Points on a hilly landscape, in no order, each with its height.
From any point a ball rolls to the lowest of the 2 points nearest to it. It stops when none of these is lower. Distance is the straight distance between rows; heights are no part of it.
<2252> h=2.85: [151 125 155  97 146 111 161 100 145 125 145 102 180 119 150 132 152 158
 167  79]
<1259> h=4.58: [118 180 140 107 146 183 171 137 148 129 137 140 121 141  86  98 160 142
  93 133]
<2454> h=2.96: [107 117 127 137 112  96  81 129  93 171 138 113 148 131 177 133 124 114
 138 141]
<1614> h=1.82: [119 131 127 145 128 107 100 137 190  97 129 104 128 164 163 116 140 105
 107 193]
<583> h=5.36: [142 140 115 124 162 132 121 138  86 132 106 160  98 219  99 176  98 146
 152  93]
<348> h=4.39: [125 162 117 134 110 145  85 120  99  95 157  97  97 164 129 130 101 120
 131 131]
<2174> h=4.57: [134 102  90 124  67  88 102 144 168 152 113 156  89  99 192 124 130  78
  98 167]
<846> h=7.41: [129 143  88  40 152 169 136  84  87 150 130 156 104 149  61 153 159 136
 130 102]
<621> h=4.03: [ 72 148 134 196 142 156 113 137 149 138 131 121 139 155 131 112 162  92
 121 165]
<2205> h=1.91: [127 141 143 120 131 121 143  90  84 147 138 162 105 120  96 104  79 109
 118 106]
<398> h=7.33: [130 154 114  57 150 232 107 118 144 123 105  98 108 133  77 139 186 100
 105 142]
<1504> h=4.74: [169 159 160 111 118 129 142 164 176  78 135 132 112 118 118 158  68 150
 138 166]
<39> h=2.57: [169 110 125 154 129  69  74 134 159 112 144 127 143 111 168 132 139 151
 137 147]
<2497> h=2.25: [143 150 127  25 162 171 173 121 192 138 137 147 121 167  89 152 153 183
 150 109]
<396> h=3.62: [102  93 124 186 128 116  99  91  90 126  99 141 107 113 115 124 179  70
 113  87]
<1184> h=3.56: [110 100 124 137 118  73 155 103 111 131 172 115 155  82 124 128 107 145
 123 101]
<713> h=5.03: [117 131 136 132  99 130 131 145  58 172 148 142  95  87 146  99  69 117
 115 114]
<2349> h=2.62: [121  12 130  98  88  92 115 173 141 176 200  89 127  66 148 123 104 148
 112 113]
<1864> h=4.29: [117 149 110 123 124 148 103  94  92 116 171 107 137 165 139 113 116 136
 163 129]
<460> h=2.80: [131 149 149 161 148 120 124 201 135 133  97 107 103 128 131  86  83 130
  86 182]
<539> h=5.53: [131 149 123 182 108 142 100 136 105 126  93 145  62 105 146 108 123  88
  80 134]
<230> h=4.08: [170 116 101 110 138 191 110  90  54 144 111 135 109 143  72 132 110 122
 148 126]
<445> h=5.76: [126 120 183 124 119 104 147 168 211 122 153 121  92 107 159 118 113 153
 124 211]
<1244> h=2.10: [146 151 135  51 162 163 182 132 195 109 111 112 138 175  65 153 144 161
 132 150]
<2448> h=6.20: [137 177 142 129 132 103 122 145 149  95 167 142 130 167 115 147 117 186
 161  94]
<2041> h=4.20: [134 142 102 133 109 131 111  79 119 115 161 112 140 139 161 123 157 138
 141 135]
<820> h=5.14: [132 174 108  96 142 193 155 143 113 147 124 136 129 195 137 121 124 179
 143 126]
<1987> h=3.45: [110 171 136 131 146 184 158 148 151 151  84 114 168 165  88 152 148 111
 116 162]
<2207> h=3.63: [105 171 144 144 133 175 129 138 123 154  95 129 163 150 145 150 114  91
 127 155]
<2088> h=1.79: [143 167 108 106 131 159 114 107 156 120 107  76 147 169 121 128 151 144
 104 201]
<743> h=4.70: [156 169 135 117 112 151 146 132 173  74 150 132 112 150 135 144  95 192
 152 159]
<2365> h=5.75: [137 155 157 136 151 177 144 126 108 110  89 131  73 156  98  89  96 106
 136  81]
<1505> h=1.83: [148 113 152  84  80  72 122 147 158 160 136 113 121  91 183 134 101 135
 133 115]
<599> h=3.61: [143  97 109  95 147  84 159  99  96 112 181 150 121 143  91 149  74 168
 161 110]
<2243> h=2.70: [165 124 140 147 124 119  87 123 101 143  92 138 130  87 137 129 120  81
 100 114]
<96> h=2.56: [178 165 119 150 123 130  88  92 119 100 127 138  93 116  76 100 126 150
  87 138]
<16> h=7.12: [155 137 145 126 160 145 163 140 142 128  48  47 123 156  79  98 135 128
  92 166]
<924> h=7.50: [157 116  80  89 130 178 109 107  70 118 134 120 129 124  66 161 155 151
 147  66]
<2358> h=2.73: [129  89 144 107 105  70 137 122 130 158 174 117 134  84 163 120  87 173
 163 164]
<1243> h=4.35: [152 151 116 119 110 185 141 108  85 113 152 138 142 119  90 160 110  99
 149 126]
<792> h=3.23: [122 187 138 105 142 163 147 154 186 125 149 110 143 153  67 156 154 185
 134 165]
<744> h=3.59: [125 138 172 100 115 150 133 141 107 151  86 137  90 100 147 131  65  63
 118  91]
<1789> h=1.68: [145  88 112 126 121  99 119 100  72 129 119 107 156  71 127 135  96 112
 109 140]
<1011> h=2.48: [169 134 123 137 119 126 113  96  92 116 105 113 131 109 137 119 139 108
 105  96]
<2473> h=5.59: [ 89 124 185  97 106  81 139 150 146 175 162 142 109 111 149 166  74 154
 185 138]
<2177> h=5.21: [ 99 125 115 144  84  97  98 153  82 188 160 142  97  96 151 126  87 117
 110 141]
<851> h=3.90: [145  57 128 144 128  72  82 172 116 194 145 153 110  78 144  86 126 116
 100 137]
<1388> h=4.69: [112 174 144 156 129 153 165 128 170 102 157 133 125 135 130  99 148 146
 115 139]
<2044> h=2.93: [178 103 104 161 110 106  86 131 119 123  82 150 127  98 173 139 140  95
 100 129]
<1070> h=2.75: [155 106 120 148 139 100 133 101 144 110 131 164 161  98 127 127 186  81
 120  98]
<120> h=5.20: [134 169 119 112 158 165 146 171 151 118 120 120 124 208 105 121 106 158
 139 141]
<2322> h=2.47: [126 114  83 158 116 101 159 125 206 101 112 223 146 129 153 135 170 135
 156 187]
<2316> h=3.21: [161  67  71 180 132  84  80 132  99 116 106 149 156 106 171 142 163  98
 140 128]
<1972> h=5.51: [103 116 184 112 123  95 132 166 147 187 173 130 147  95 165 142  91 116
 162 152]
<2295> h=2.31: [121  24 149  94 116  74 136 164 148 142 170  79 145  73 164 117  77 168
 116 101]
<2069> h=3.55: [116 142 164 168 145 154 107 133 124 110 145 112  97 132 137  85 122  58
 112 159]
<24> h=3.75: [145 146 154  94 139 141 133 123 111 153  98 132 120 143 151 121  90  60
 149  90]
<1765> h=4.91: [111  98 125 172 133 118 119 149 138 176 125 177 136 110 159 106 138  64
 132 149]
<996> h=4.82: [176 151 135 147 142 154  88 163 133  76 107  96 130 127 126 167 100  89
 123 135]
<909> h=5.04: [135 148 114 101 146 221 181 148 133 108 124 142  89 187 106 115 104 101
 143 117]
<2005> h=4.61: [128 116  81 126 124 147 130  87  56 113 158 116 109 121 111  98 126 166
 121  82]
<57> h=5.95: [113 141 149 152 135 122 118 156  72 132 152 132 101 145 100 121  88 130
 146  92]
<225> h=4.34: [ 93 113  80 200 152 160 166 165 180 106  81 131 122 164 120  88 192 120
  97 170]
<2345> h=4.36: [129  75  98 106  77  84 122 125 131 166 145 149 126  68 190 142 123 100
 106 166]
<1270> h=4.32: [112 160 103 105 112 120 200  99 116 117 165 169 109 150 105 153 120 137
 147  54]
<834> h=3.85: [136  77 102 165 145  93  93  92 115 122 166 140 156 116 152 114 153  74
 136 154]
<1739> h=4.23: [148 139 108 176 134 148 155 152 203  74 128 128 128 125 145 102 193 126
 101 144]
<1239> h=4.24: [152 139 117 157 125 210 115 137 108 118 124 122 118 137 126 102 145 131
 124 116]
<790> h=4.81: [127 160 149 161 142 152 148 128 124 140 146 150 140 117 136  85 142 129
 104 128]
<2368> h=6.46: [ 84 175 143 110 114 140 159 110 177 124 157 133 149 121 129 156 187 188
 163 103]
<166> h=7.03: [142 153 132 104 147 173  84 109 108 148  43 117 113 139  68 127 161 155
 110  92]
<866> h=2.41: [107 137 162 143 138  90  79 155 147 160  93 122 122 145 160 102 117  97
 105 161]
<1762> h=3.52: [123  60  92 155 144  75 114 132 110 124 144 132 179 104 155 135 155 111
 132 128]
<878> h=3.89: [129 153 167  97 150 136 145 139 153 127 104 115 159 152 154 122 120  91
 126 108]
<1004> h=6.51: [100 160 123 125 120 154 156 118 170 136 161 143 164 108 116 134 215 161
 124 105]
<433> h=4.07: [114 109  76 170 135 107 142 159 181 112  85 164 123 156 135  97 166 119
 105 191]
<1827> h=4.05: [110 162 113 120  98 126 168  88 102 105 149 140 121 112  90 135 138 144
 118  79]
<1657> h=5.68: [125 158 161 143 128 179 144 145 121  93  95 124  68 130 143 100  91  78
 115  91]
<1749> h=4.90: [123 148 149 164 124 136 157 174 185 123 109 119 129 125 173 126 115 135
 104 195]
<1205> h=3.30: [117 130 143 105  91 105 137 148 104 172 113 144 124  68 147 149  85  65
 105  92]
<2104> h=6.89: [117 131 118 163 144 116 103  82 137 112  96 131 144 139 105 121 193 100
 118 129]
<337> h=6.25: [124 154 123 117 142  94 110 131 110 127 170 123 145 171  91 155 120 202
 181  94]
<8> h=2.99: [128 126 146 160 136 150  95 201 124 170  87 131  93 119 158  77  92  99
  83 151]
<385> h=3.49: [118 159 113 148 109 124 111 122 167  72 101  78 103 135 100 140 140 116
  72 183]
<466> h=4.27: [141 110 159 166 147 170  83  64 102 141  57 109 100 113 124 121 160  96
 143  85]
<1412> h=3.95: [162  98  94 105 159 154 129  89  36 116 129 130 112 159  92 149  71 125
 166 103]
<2091> h=4.40: [118 165 128 118 160 199 116 146 130 138 116 101 109 158  85 103 169 130
 135  89]
<785> h=1.39: [131 146 151 123 153 149 140  92  40 171 123 145 117 151  95 111 106 112
 138 128]
<353> h=2.00: [159  93 116 114 122  91 129 102  67 112 133 119 139  98  93 139  66 132
 115  99]
<1359> h=6.15: [125 163 153 147 113  80 109 166 133  91 156 131 121 128 140 141  91 168
 144  91]
<182> h=5.27: [135 147 111 115 171 149 132 162 123 126 123 154  93 228 118 145  81 128
 142 138]
<108> h=3.36: [ 86 149 153 137 122 151 115 135 124 137 167 118  99 147 160  93 102  86
 120 157]
<84> h=4.89: [122 118 103 133 130 153 150 128  66 148 102 117 192 127 141 148 110 155
 133  66]
<1016> h=4.21: [156 148 103  94 126 202 128 110  82 125 145 151 121 158  73 143 122 127
 147 124]
<1841> h=4.64: [117 187 112  91  96 141 158 109 152  94 146 148  97 172 125 158 111 183
 154 140]
<940> h=4.42: [122  72 126 169 124  76  78 122 100 170  89 174 102  81 115 115 143  76
 116 141]
<1621> h=1.33: [148  89 134 128 134 135 103  79  37 141  97 116 134  91 111 149  94  98
 140 109]
<526> h=3.16: [104 174 126  76 149 169 128 139 183 112 168 111 121 137  63 138 186 166
 120 147]
<1200> h=1.95: [159 173 118  71 132 166 150 114 173 103 123  92 133 178  84 125 117 143
 114 169]
<1571> h=3.11: [143 149 175  74 156  87 154 108 155 119 151 148 103 169 142 140  87 139
 179 111]
<1080> h=5.84: [126 140 166 151 149 138  98 156  96 124  99 136  67 148 109 117  71  98
 150  84]
<2157> h=4.86: [113  96 120 152 113 123 119 109  35 142 138 109  93  85 143  88  88 113
 115  91]
<456> h=4.22: [133  50  87 155 123  61  83 137 111 158 101 190 108 104 131  75 148  93
 123 129]
<562> h=3.17: [100 115 127 135  92 102 119 124 106 155 146 105 161 124 189 158 107 149
 156 131]
<1919> h=0.91: [133 121 163 135 150 127  99  88  55 173  82 136 118 112 113 109  99 106
 130 129]
<1535> h=2.87: [ 86  27 124 130 106  76 111 153 130 153 189  98 143  79 142 136 115 114
 117 147]
<555> h=3.82: [142  94 111 168  93  72 128 133 138 105 138 140 144  60 163 173 124 162
 134 126]
<1031> h=3.64: [169 131 126 135 110  96 126 126 135  98 153 127 163  81 153 156 142 165
 151  99]
<78> h=1.44: [ 86  69 122  86 107 104 192  99  98 113 164 131 140 102 150 152  53 150
 153 113]
<510> h=2.49: [166 148 141  69 147 145 180 127 164 134 153 155 139 169 115 130 155 173
 159  68]
<1997> h=2.64: [132 152 150 155 136 116 103 159 124 134  69 101 112 143 125 117  98 121
  97 164]
<50> h=4.67: [123 114 130 106  82 111 111 175 191 165 130 126  91 114 182 124 111 103
  83 177]
<1078> h=5.45: [156 138 113  89 148 104 131 110  76 115 117 156 110 197  94 151  94 159
 147  86]
<1547> h=3.37: [118 169 113 156 102 123  98 114 149  95  95 103 108 154 109 129 174 132
  74 142]
<14> h=0.83: [ 79  38 126 120 113  87 164  92 130 114 151  83 168  73 163 122 112 152
 126 165]
<2084> h=2.94: [123 137 158 109 110  96 134 113 106 156 193 130 111 112 163 118  89 140
 144 167]
<2272> h=6.30: [100 121 140 124 138  90 122 102 123 134 173  95 181 134  99 157 149 194
 173 106]
<986> h=5.39: [129 138 122 158  89 101  99 146 108 148 125 143  71  90 142 104 102 108
  89 141]
<201> h=4.37: [161 134 121 164 132 192  84 111  91  90 128 107 108 119 104 114 153 110
 142  84]
<1576> h=3.53: [144 141 108 123 113 117 127 131 105 107 150 105 159 122 165 155 137 177
 153  70]
<2428> h=4.54: [118 125  86 163 144 160 124 168 155 107  80 107 136 161 124 103 199 138
  80 155]
<2140> h=3.66: [122 136  98 173 112  96 103 164 169  86  84 124 102 136 125 143 149 109
  75 192]
<2269> h=2.05: [ 82  50 131  74  92  79 128 116 111 169 123  88 137  78 157 125  84 126
  95 115]
<831> h=1.12: [109  58 131  99 123 113 192  87 123  95 158  81 163  92 149 135  82 155
 141 134]
<1909> h=5.52: [168 156 103  74 133 130 116 101  91 138 120 137 131 188 112 136 119 195
 141  97]
<2011> h=4.18: [126 119 158 145 136 145  95  92  88 135  62 103 121 127 148 137 156  60
 135 114]
<142> h=3.01: [126 175 131 101 148 144 109 117 168  93 163 113 103 147  47 128 164 153
  93 120]
<574> h=7.20: [144 137 139 108 143 142 146 121 131  89  96  96  87 157  64 133  88 102
 113 156]
<613> h=4.06: [127 102 106 152 129 144  91  82 100 128 163 113 159 135 152 114 183 101
 142 148]
<2033> h=7.46: [121 139  90  49 132 181  94 105  74 135 115 125 134 109  74 146 170 153
 119 102]
<1093> h=5.66: [105 119 217 117 118  95 160 145 149 143 176 138 113  91 166 146 112 168
 197 145]
<1322> h=4.43: [137 181 131  82 122 168 162  89 123 144 123 160 111 142  93 118 143 147
 108 109]
<1188> h=2.34: [170 113 143 149 136  99 127 106 189 112 133 156 161 100 159 124 161  85
 128 151]
<1299> h=4.77: [158 148 148 134 128 130 105 164 169  85 130 116 121 102 133 167  81  92
 127 165]
<1100> h=5.13: [142 103 120 163 157  98 105  93 128 135 120 167 104 124 149  56 179  98
 104 131]
<1868> h=7.17: [147 139 166 113 143 134 149 166 169 103 103  74 102 150  97 118  77  87
 100 175]
<1337> h=1.60: [128 158 120 152 143 144 136 133 185  89 140  87 136 165 123 122 151 128
 120 196]
<1298> h=7.15: [167 140 164 107 168 128 161 156 149 113  74  88 122 155 116  89 100 121
  85 151]
<1307> h=5.82: [117 166 169 105 149 134 205 154 185 118 108 120 118 161 112 124 100 173
 138 164]
<1255> h=3.96: [139 113 142 195 154 164 107 144 142  92  99 128  99  96 120 101 164  58
 100 129]
<2468> h=3.81: [118 134 130 114 109  87 161  89 109  90 181 121 136 104 117 131 110 134
 125  78]
<1707> h=5.11: [127 148  98  92 114 160 166 120  94 149 112 137 172  88 129 137 183 154
 131  52]
<94> h=2.33: [150  96 117  99 118  95 141 139  67 111 118 119 132  91 131 160  67 133
 134  55]
<1369> h=3.97: [102 104 153 169 127 131  84  84  91 162 115 128 112 106 137 115 141  64
 136 108]
<2013> h=2.81: [156 160 110 130 135 169  79 102 132 108 150 125 102 141  56 120 174 147
  97 144]
<2429> h=5.63: [183 140 109 134 139 140  75 128  74 113 109 127 132 154 103 117 119 165
 120  96]
<150> h=4.28: [ 89 109 117 193 155 149 121 143 161 124 110 150 154 159 150  96 177  63
 129 161]
<912> h=4.55: [103 137 106  92 151 232 112 146 119 129 121 128  84 152  59 144 156 116
 135  83]
<1890> h=2.95: [135 161 129 133 122 105  78 133 124  97 109 104 137 163 117 142 142 136
 126 101]
<2115> h=4.98: [115 148 154 164 124 110 137 157 179 141 126 161 138 102 173 135 142 124
 129 183]
<1701> h=6.99: [135 147 133 171 138 141  66 110 112 124  48 111 106 125  87 112 157 146
 108 105]
<2230> h=3.14: [103 169 145 145 126 121  86 135 146  96 123  97 125 170  88 130 148 136
  95 130]
<1441> h=5.07: [135 179 108 133 130 178 118 152 121 143 111 112 162 166 166 122 137 164
 141 116]
<308> h=4.10: [132 131 135 165 138 133 161 174 189  87  94 108 142 130 158 114 153  96
  98 124]
<1472> h=6.95: [136 139 154 163 148 139  98 118 138 122  59 122 116 137  95 120 164 101
  95 122]
<1141> h=4.59: [120  92 104 198 152 136 144 149 139 137 125 192 150 129 154 113 169  69
 138 167]
<1465> h=4.12: [136 127 137 186 158 197 136 163 127 102 103 113 111 129 132  90 143  94
 118 125]
<1116> h=4.17: [146  71 142 158 131  98  60 145 110 187 105 156  85  82 131 100 120  89
  87 141]
<161> h=4.97: [145 135 130 169 145 129 139  92 123 151 131 153 136 129 157  59 174 126
 102 123]
<1013> h=7.22: [139 152 151 120 141 158 129 118 152  95 126 100 120 147  58 130 129  90
 115 170]
<894> h=4.83: [ 82 178 103 121 113 180 129 130  96 127 124 131 102 192  81 159 128 122
 139  83]
<206> h=2.68: [104 103 144 125 125  65 103 113  78 174 137 106 152 104 174  92 123 140
 130 136]
<499> h=3.32: [117  94  63 148 107  88 115 145 146 133 112 231 120 129 175  96 125 120
 155 167]
<631> h=2.30: [143  59 133 141 122  50  91 152 162 154 167 136 148  88 178 132 143 149
 156 150]
<760> h=5.01: [ 76 134 125 148 110 113 141 121 127 169 149 127 194 131 124 162 198 170
 156 118]
<1146> h=5.85: [150 150 155  92 150 122 179 140 170 130 117 142 123 197 141 140  71 164
 165 177]
<2156> h=4.95: [139 150 122 130 158 202 156 168 119  89 110 128  79 180  86 150  89  98
 141 125]
<2342> h=2.07: [173 145 157 103 114  94 139 118 150 132 145 135 117  86 166 133  94 138
 116 132]
<1709> h=6.59: [112 154 130 157 141 128 150 104 168 138 127 147 173 122 138 146 195 137
 113 139]
<998> h=4.00: [137  54 111 148  80  69 147 133 164 137 137 156 114  43 180 169 126 156
 147 167]
<55> h=6.68: [106 126 113 171 123  71 131 113 173 129 118 175 167 126 143 156 184 139
 146 153]
<954> h=7.30: [121 130 110  91 150 195 130 134 170 110 111  74 115 115  51 123 199 109
  83 163]
<1726> h=2.28: [165 139 121 119 118 132 118  86  71 126 129 147  96 109  88 106  95 130
 108 132]
<2137> h=5.12: [107 168 106  94 154 211 172 139 137 138 142 159 112 198  97 155 123 116
 143 120]
<2050> h=4.26: [133 176 120 104 104 152 169  75 104 134 134 166 131  92  84 124 145 125
  96 107]
<1061> h=3.15: [124  86 101 105 131 134 152  95  80 111 155  93 187 119 110 157 117 149
 148 106]
<655> h=5.79: [127 153 191 114 142  93 180 159 197 102 135 106 104 138 125 117  95 167
 120 183]
<733> h=5.71: [132 146 211 110 112 117 145 147 183 141 173 144 102  89 163 129 103 152
 151 168]
<420> h=4.85: [ 95 132 108 146 128 125 102 107 106 166 129 124 172 127 120 142 203 147
 124  90]
<565> h=2.97: [154 156 183  86 153 108 169 117 143 109 149 144 142 138 130 131  92 131
 144  94]
<651> h=3.41: [134 141 122 104 114 125 137 115 123 119 128 120 155 155 172 164  92 166
 191  97]
<1740> h=5.23: [145 172  94  94 119 182 165 131 122 119 129 148 135 123 127 127 159 148
 138  51]
<1847> h=2.26: [167 149 138 125 112 132 127 132 133 104 108 127 118 108 166 112  97 123
 115 113]
<497> h=3.00: [152 118 116  89 135 138 134  91  97 127 162  95 203 113 122 131 150 154
 150  95]
<12> h=4.66: [102 158 109 121 132 221 108 116  85 119  94 124  82 165  76 144 133 109
 143  80]
<1427> h=3.84: [141  91  93 107 144 122 140  97  63 113 177 135  94 162 103 151  60 120
 161  92]
<2086> h=3.83: [ 91 158 133 170 150 178  96 153 117 143 126 137 154 161 125 120 136 103
 135 135]
<838> h=3.99: [141 145 160 142 156 143 140 142 180 131  88 115 163 136 172 133 168  88
 113 129]
<712> h=3.80: [129  85  74 156 118  53  87 119 129 140  97 192 126 141 156  92 148 124
 128 148]
<2286> h=3.22: [132  99 131 168 122  88 115  92 131 116 119 135 118  98 131 115 175  53
 111  90]
<815> h=4.48: [148 104  88 146 119 176 101  94  61 102 153 106 123 115  99 103 182 143
 131  76]
<2192> h=6.07: [129 162 147 160 132 101 119 176 113 127 180 150 122 127 124 125  92 134
 142 104]
<521> h=4.84: [122 109 151 154 128 117 128 200 182 114 119 107 124 114 151 128 113  78
  94 193]
<692> h=2.89: [113 106  79 147 114  78 119 137 180 125 129 203 136 140 153 120 131 121
 160 210]
<958> h=6.34: [ 91  94 106 100 136 107 158  99 110 125 182 109 176 141  92 191 144 192
 185 110]
<1366> h=1.47: [125  81 136 109 102  63 114 150 136 167 150  99 136  98 192 120 112 123
 118  96]
<2126> h=2.01: [144 111 110 160 119 113 146 113 191 107 136 187 146  91 145 145 161  95
 142 190]
<523> h=4.79: [136 133 124 150 142 135 109 145  84 161  97 124 170 123 139 134 135 145
 146  78]
<2215> h=5.57: [174 149 103  98 130 141  98  99 113 124  96 112 122 174 112 113 135 184
 107 116]
<2212> h=2.77: [157 141 120 147 116  76  57 141 121 106 119 112 157 134 149 149 130 148
 118 106]
<2453> h=7.06: [152 157 126 100 157 181  95 136 125 137  66 101 116 162  79 102 188 171
  78 130]
<638> h=4.19: [115  27  92 119  80  79 139 132 141 158 152 128 130  60 183 146 110 156
 114 158]
<2439> h=2.11: [111 110 122 146 128  81  81 158 180 134 112 131  92 160 157 105 138  95
  90 190]
<189> h=1.92: [130  45 144 121 100  54 127 171 159 166 164 113 136  80 196 113 114 153
 148 122]
<377> h=3.35: [104 172 157 125 160 167 160 146 176 122 116 105 165 159  93 155 123 138
 140 184]
<2245> h=2.76: [177 145 135  78 139 108 162 107 128 113 170 146 128 147 111 138 121 153
 159  72]
<386> h=5.02: [137 172 106 157 116 174 122 149 150 110 117 109 151 146 183 125 138 142
 116 156]
<1884> h=4.96: [132 171 124 152 118 162 162 157 164 127  99 114 146 144 163 113 102 174
 116 185]
<662> h=4.73: [115 108  92 126  87 153 134  77  41 122 134  94 119  94 135 103  92 133
 116 109]
<2201> h=4.68: [114 155 131 148 149 129 108 124 100 151 100 120 164 142 115 129 170 116
 126  77]
<1640> h=2.82: [108 110 134 113 106  92 144 155  73 149 127 147 120  77 114 141  58 100
 127  64]
<95> h=3.86: [109 134  93 173 116  89 131 145 193  96  94 148 124 136 122 124 150 154
  87 201]
<2475> h=1.22: [ 75  49 110 150 126  83 164 100 134 124 143 115 189  99 167 135 149 172
 144 156]
<1008> h=1.56: [ 89  72 104 149 129  93 154 121 124 124 138  89 206 107 161 158 156 175
 151 105]
<786> h=4.87: [168 145 127 145 141 192 103 166 112  96 104 128 116 151 104 145  89 101
 146 119]
<1380> h=2.36: [ 78  65 122 110 107  72 129 117  85 170 143  91 155  91 157 108 109 133
 101 149]
<2483> h=5.18: [100  98 129 156 123  85 145 133 156 175 147 185 149  82 173 135 146  80
 120 147]
<1544> h=3.34: [ 99  83 125 126 136 100 158 103 102 121 143  92 186 104 115 113 115 133
 127  86]
<1436> h=3.42: [119   7 100 131 110  77 107 165 123 187 157 138 143  83 155 111 133  97
 110 132]
<139> h=5.00: [ 98 170 128 130 131 170 157 152 109 157 116 161 121 191 114 165 105 129
 153  99]
<579> h=1.76: [104  65 115  72 105 105 164 101  83 146 136  98 152 102 147 140  49 136
 104 127]
<937> h=7.27: [136 157 139 118 152 171 133 117 166 102 114 120 139 129  35 132 193  89
  89 148]
<2259> h=4.56: [115 162 122  89 120 131 192  93 137  93 183 163  82 166 113 166 104 142
 164 109]
<259> h=4.75: [126 101 131 111 114 113 124 191 195 146 109 110  95 113 157 116 111  65
  69 197]
<757> h=4.53: [ 95 166 134 141 142 174 124 148 136 128 125 118 152 139 116 118 193 127
 129  75]
<426> h=3.12: [115 153 137 115 114 139 126 126 105 147 191 126  96 145 151 105  66 110
 161 159]
<1041> h=2.53: [107  54 150 101 102  77 154 143 125 127 163  93 140  70 160 150  86 194
 148 131]
<1131> h=5.38: [ 85 103 161 135 126  87 148 133 127 191 159 156 161  75 179 126 132 106
 139 142]
<2303> h=3.43: [138 103 148 101 138  59 145 114 108 110 190 139 104 133 111 145  65 185
 203 132]
<592> h=3.33: [124 160 151 114 113 117 110 125 125 135 108 119 157 145 175 160 104 150
 156 129]
<2352> h=5.62: [120 139 140 178 120 186  99 143 115  99  83 118  61 107 146 104 102  94
 116  94]
<1064> h=7.09: [169 154 138 124 146 149 104 141 154 109  70  77 140 161  90  98 159 146
  82 153]
<1942> h=6.38: [ 96 125 136  96  98 113 171 107 126 112 160 121 151 123 116 201 142 198
 200  96]
<801> h=3.24: [143 136 145  93 113  75 151 109 134 111 148 159 101 147 137 162  74 160
 181 124]
<1986> h=3.78: [142 104 161 177 143 138  97 151 155 122 137 137 112  97 141  93 145  55
 105 145]
<1905> h=7.37: [123 158 123  41 146 187 123 111 130 134 124 141 110 140  47 149 170 122
 114 130]
<2074> h=6.81: [103 132 127 163 139  92 110 108 152 131 103 178 155 149 120 109 189  94
 126 143]
<774> h=2.69: [163 157 141  90 155 148 150 111 162 137 156 134 169 148 131 112 168 154
 163  94]
<434> h=5.09: [104 102 154 151 114  97 144 151 195 154 141 166 140  93 190 135 150  98
 156 179]
<2391> h=6.42: [ 69 170 162 113 110 127 172 102 154 118 162 124 137 146 127 169 147 175
 199 108]
<796> h=4.99: [118 112 107  94 119 151 167 112  67 153 115 134 171 125 110 142 133 168
 144  46]

Where does a ball stop that starts at each point below?
<433> => <1366>
<638> => <14>
<1841> => <510>
<1864> => <1366>
<790> => <510>
<1243> => <510>
<2215> => <1749>
<1740> => <510>
<954> => <2295>
<2177> => <2295>
<655> => <1919>
<1739> => <1919>
<2086> => <1919>
<2074> => <2295>
